The views of a scene show one set of named points, each view turned or mirrored, shifted and resized as a whole, with a little noise and some points left out.
(in the rows, 128 means zero)

Scene 1
View 1
(152): [ 95 129 136 146 126 112 116 130 121 126  99 121 110 135 119 133 122 122
 109 143 128 123 124 151 123 150 116 116]
(177): [107 133 157 138 128  91 108 145 164 105 104  90 117 103 111 136 134 128
 159 142 125 157 117 112 119 156 153 112]
(246): [124 151 135 142 143  85 127 147 130 107  85 107 105 120  99 122 148 121
 107 120 163 128 120 129 143 133 170 119]
(89): [136 152 139 168 134  80 111 113 146 135  94 130 139 141 121 121 128 125
 144 125 134 117 132 135 125 153 147 117]
(272): [103 127 147 152 150 122 116 137 117 124 106 117  81 115  98 122 144 128
 125 101 132 130 130 135 130 133 147 138]
(86): [108 141 141 145 133  95 128 134 122 115  97 107 107 124 111 125 130 120
 113 128 134 131 119 139 125 139 133 124]
(228): [131 147 136 121 132 157  86 150  90 137 113 153  90 151 125  63 163 138
 118 114 117 107 165 155 172 164 152 121]
(251): [141 162 127 142 120 106 115 138 103 129  94 148 114 163 140  82 151 129
 105 140 141  97 149 171 149 145 150 106]
(106): [116 137 144 160 140 111  96 119 144 139 105 129 126 129 111 123 123 133
 147 113 114 125 133 122 129 165 132 129]
(82): [135 151 137 169 137  86 116 117 136 136  93 136 130 142 119 115 133 123
 131 122 138 110 135 143 128 147 147 121]
(34): [103 129 143 160 146 101 122 131 131 119 100 110  94 115  95 139 137 123
 126 111 144 127 118 132 120 130 150 132]
(224): [134 149 147 136 151 111 108 149 131 113 102 111  99 110  95  98 155 132
 136  93 136 139 133 115 153 146 178 131]
(3): [ 83 121 140 109 115 142 107 166 107 109 104 113  78 132 120 117 150 128
  99 166 133 129 134 153 140 153 133 102]
(90): [102 143 162 115 129 111 127 162 123  90 110  82  95 102 115 103 145 122
 129 126 112 163 120 127 134 140 145 122]
(294): [ 99 136 152 162 134  77 140 122 132 111 101  94 116 110 115 143 113 113
 127 123 121 143 108 137 103 131 120 134]
(6): [119 150 137 119 118 106 111 159 127 106  95 113 116 132 123 106 148 125
 116 156 140 130 131 139 147 154 154  99]
(121): [119 139 152 180 126  93 130 108 124 132 117 123 121 137 137 117 119 124
 156 117  97 123 132 164  94 135 114 135]
(117): [135 150 126 164 141  82 104 119 153 137  82 135 136 140 104 136 131 128
 126 127 161 109 126 124 137 155 158 113]
(201): [ 98 133 147 130 121 104 115 135 134 117 106 103 130 121 126 124 111 120
 128 145 101 148 119 126 123 168 105 117]
(300): [ 94 128 133 142 118 110 127 146 109 115  95 117  91 139 120 135 144 123
  97 159 154 112 124 168 122 133 134 104]
(155): [111 145 132 136 139 109 112 125 117 135  93 127 126 134 115 113 112 116
  95 121 122 127 124 129 145 164 107 127]
View 2
(300): [145 114 127 126 126 104 174 157 159 145 124 121 122 154 139 171 108 164
 104 111 109 148 146 130 112 146 140 104]
(177): [147  87 113 136 159 109 134 190 145 111 136 116 111 100  93 140 111 125
 118 136 137 129 110 115  98 125 147 152]
(294): [156  86  98 144 119 122 161 177 178 101 136 122 110 135 102 124 145 148
 124 143 119 153 130 120  93 118 130 128]
(224): [140  96 170 144 171 128 140 202 109  96 106 114 127 136 108 151 117 142
 115 147 135 132 101 132  93 123 107 108]
(201): [163 101 104 102 129 118 138 167 153 130 125 117 104 119 102 135 131 136
 131 111 144 166 127 110  98 103 141 133]
(34): [143  99 129 153 145 124 166 178 158 100 120 121 125 142 117 154 136 153
 110 149 122 132 130 126  99 129 117 124]
(152): [152 115 118 112 125 121 165 154 159 136 120 120 120 140 126 158 132 152
 118 117 133 156 146 117 105 121 130 122]
(121): [130 124 120 112 110 153 154 172 159  93 133 115 130 125 121 121 136 154
 140 165 130 164 136 131 115 136 112 141]
(86): [151  99 126 132 128 118 159 173 151 118 122 118 118 143 115 147 128 153
 119 129 122 152 128 123  97 128 128 109]
(155): [159 117 134 111 130 128 165 156 135 129 110 119 127 153 114 143 143 150
 135 114 146 161 130 102  90  96 114 103]
(90): [156  76 133 127 154 112 116 205 141 113 110 115  92 130 102 148 116 138
 103 119 121 160 107 145  94 124 138 109]
(82): [130 128 142 124 125 140 178 163 129 111 139 115 145 137 118 131 119 153
 143 151 134 145 129 109 107 133 111 120]
(272): [144 105 146 141 152 134 154 186 150 100 100 119 122 148 124 168 142 158
 103 143 129 141 133 139 100 126 108 123]
(246): [142  90 148 160 148 107 168 181 128 114 129 119 131 147 109 148 104 148
 113 138 113 127 112 117  91 134 123  94]
(228): [131 151 194  78 154 147 137 176  83 128  82 105 132 151 143 178 111 156
 120 114 147 169 128 148 118 130 101  94]
(6): [142 109 144 112 143 103 148 172 114 141 125 113 120 132 116 156  86 140
 119 108 124 146 113 119 106 139 143  99]
(251): [124 143 168  96 113 134 170 158 101 136 124 108 139 155 139 150  91 162
 136 123 123 168 130 128 117 149 116  81]
View 3
(3): [110 127 164 114 158 110 156 135 136 142 138 127  71 157 156  83  63 126
 146 128 140  95 140 146 140 194 146  75]
(177): [116 126 148 110 131 113 123 121 163 124 123 193 119 116 141 137 140 106
 179 151 137 149 138 140 128 167 127  95]
(6): [100 120 159 112 152 126 145 143 136 135 141 134  80 133 141 130 109 134
 166 170 138 103 145 121 161 167 147  88]
(117): [ 92 105 186 104 148 156 137 131 124 133 130 126  97  95 133 138 193 105
 183 153 130 119 142 104 121 152 174 105]
(155): [ 91 103 139 112 161 132 139  98 129 155 141 114  99  86 156  84 133 107
 143 141 119 119 151 110 136 139 179  72]
(34): [118 110 161  97 155 120 122 118 130 111 125 126 102 101 134 122 146  93
 154 124 106 140 157 144  98 184 144  92]
(294): [112 123 129  98 151 129  93 120 126 126 127 156 101  86 145 106 159  83
 131 139 116 171 163 142 117 168 135  75]
(272): [119 108 155  97 161 101 138 108 136 113 127 108 109 108 132 115 122 101
 149 113  95 123 153 152 101 185 153 103]
(246): [110 112 172  99 161 136 119 129 121 115 137 116  80 108 131 144 152 109
 168 163 118 117 163 122 124 174 147  81]
(228): [ 88  91 149 111 159  99 194 122 142 140 138  54 105 129 127 111  81 153
 144 122 102  67 141 131 166 157 191 142]
(251): [ 78 107 153 104 158 139 153 157 104 144 140  67  73 121 127 118 129 143
 133 153 123  91 155 118 177 160 182 126]
(89): [ 84 106 156 104 141 145 135 135 129 140 126 130 108  92 129 131 188 110
 159 144 126 136 145 116 144 146 169 125]
(121): [ 90 115 120  94 136 126 119 135 119 138 119 125 116  89 125 110 174 103
 116 114 109 165 154 148 146 161 159 143]
(106): [ 95 104 149 109 138 123 146 104 148 142 125 139 128  90 140 107 159 106
 163 123 117 140 134 127 125 146 176 119]
(86): [106 116 145 102 158 126 118 125 124 131 136 128  89 101 141 110 131 103
 140 142 118 132 160 135 130 171 147  79]
(152): [ 95 120 150 108 155 135 134 128 116 149 132 129  86 113 151  79 132 102
 134 122 132 129 146 133 129 169 162  82]
(82): [ 84 103 157 101 150 144 133 136 118 136 127 110 102  94 128 131 178 111
 152 142 117 128 151 119 143 152 174 124]
(201): [ 96 124 123 115 142 121 129 113 146 158 134 175 109 103 161  81 121 106
 142 141 140 148 142 130 148 146 150  77]
View 4
(89): [144 160 147 135 123 159  96 103  87 181  86 100 107  95  88 118 166 120
 102 118 154 151 143 168 120 102 165 107]
(121): [137 145 158 139 152 146 140 109  88 164 101 128  91  76  84 120 127 153
 104 108 165 119 115 141 130  93 153 139]
(34): [103 126 149 123  98 181 134  84 107 170 103 115  98  83 102 125 107 152
  88 150 167 151 151 152 157 171 146  94]
(117): [137 168 148 128  94 170  80  92  89 180  70  86 121  92  88 126 181 121
 104 134 154 178 173 181 131 136 174  88]
(251): [141 139 173 116 140  86  67 124 109 121  83 110 109  83 129 145 167 110
 114 180 123 196  89 160 120 131 194 117]
(201): [ 99 112 115 124 130 165 108 106  70 157  79 152 117 118  99 110 122  87
  99 140 135  81 118 155  86 144 120  88]
(152): [106 130 147 116 140 150 109 101  74 133  72 142 123  88 101 131 127 122
 111 165 128 115 135 152 121 175 152 104]
(300): [ 94 119 166 117 144 137 102 108 104 129  66 141 103  57 110 142 111 124
 110 180 102 151 127 171 142 209 162  96]
(224): [120 120 127 119  68 168  99  87 138 181 144  90  89 133 151 117 125 124
  76 168 183 184 109 146 142 147 154  91]
(272): [111 121 147 114 108 170 133  83 112 157 125 117 101 105 127 134 109 154
  94 173 174 142 125 132 161 180 157 108]
(228): [156 127 148 100 130 100  74 114 119 118 153 103 124 159 175 146 167 114
 124 221 141 168  53 116 133 159 204 135]
(3): [ 89 100 145 106 137 147  90 111 117 127 102 144 115 115 145 132 108  98
 116 205  88 123  92 156 127 238 156  92]
(90): [ 85  80 117 123  97 166 112 105 131 168 125 137  77 120 146 109  81  97
  69 161 146 131  88 152 117 169 113  82]
(86): [ 96 117 146 119 114 155 113  96  93 153  81 133 103  79 109 129 112 123
  87 155 155 144 133 155 128 158 138  92]
(106): [139 153 132 127 117 179 115  91  80 173 111 110 129 134 100 117 154 128
 108 135 168 110 141 138 118 132 161 113]
(82): [142 155 155 131 121 141  97 103  93 163  83 101 109  83  95 132 164 131
 101 137 161 166 139 164 131 113 176 111]
(6): [108 120 142 124 111 133  63 119 122 155  81 117  99  95 129 122 140  83
  96 168 110 180 107 182 114 163 159  82]

In a view up to two points have been moved. Name them for each view, in the order of its rows, or write -.
view 1 | (121)
view 2 | -
view 3 | (246)
view 4 | (6)
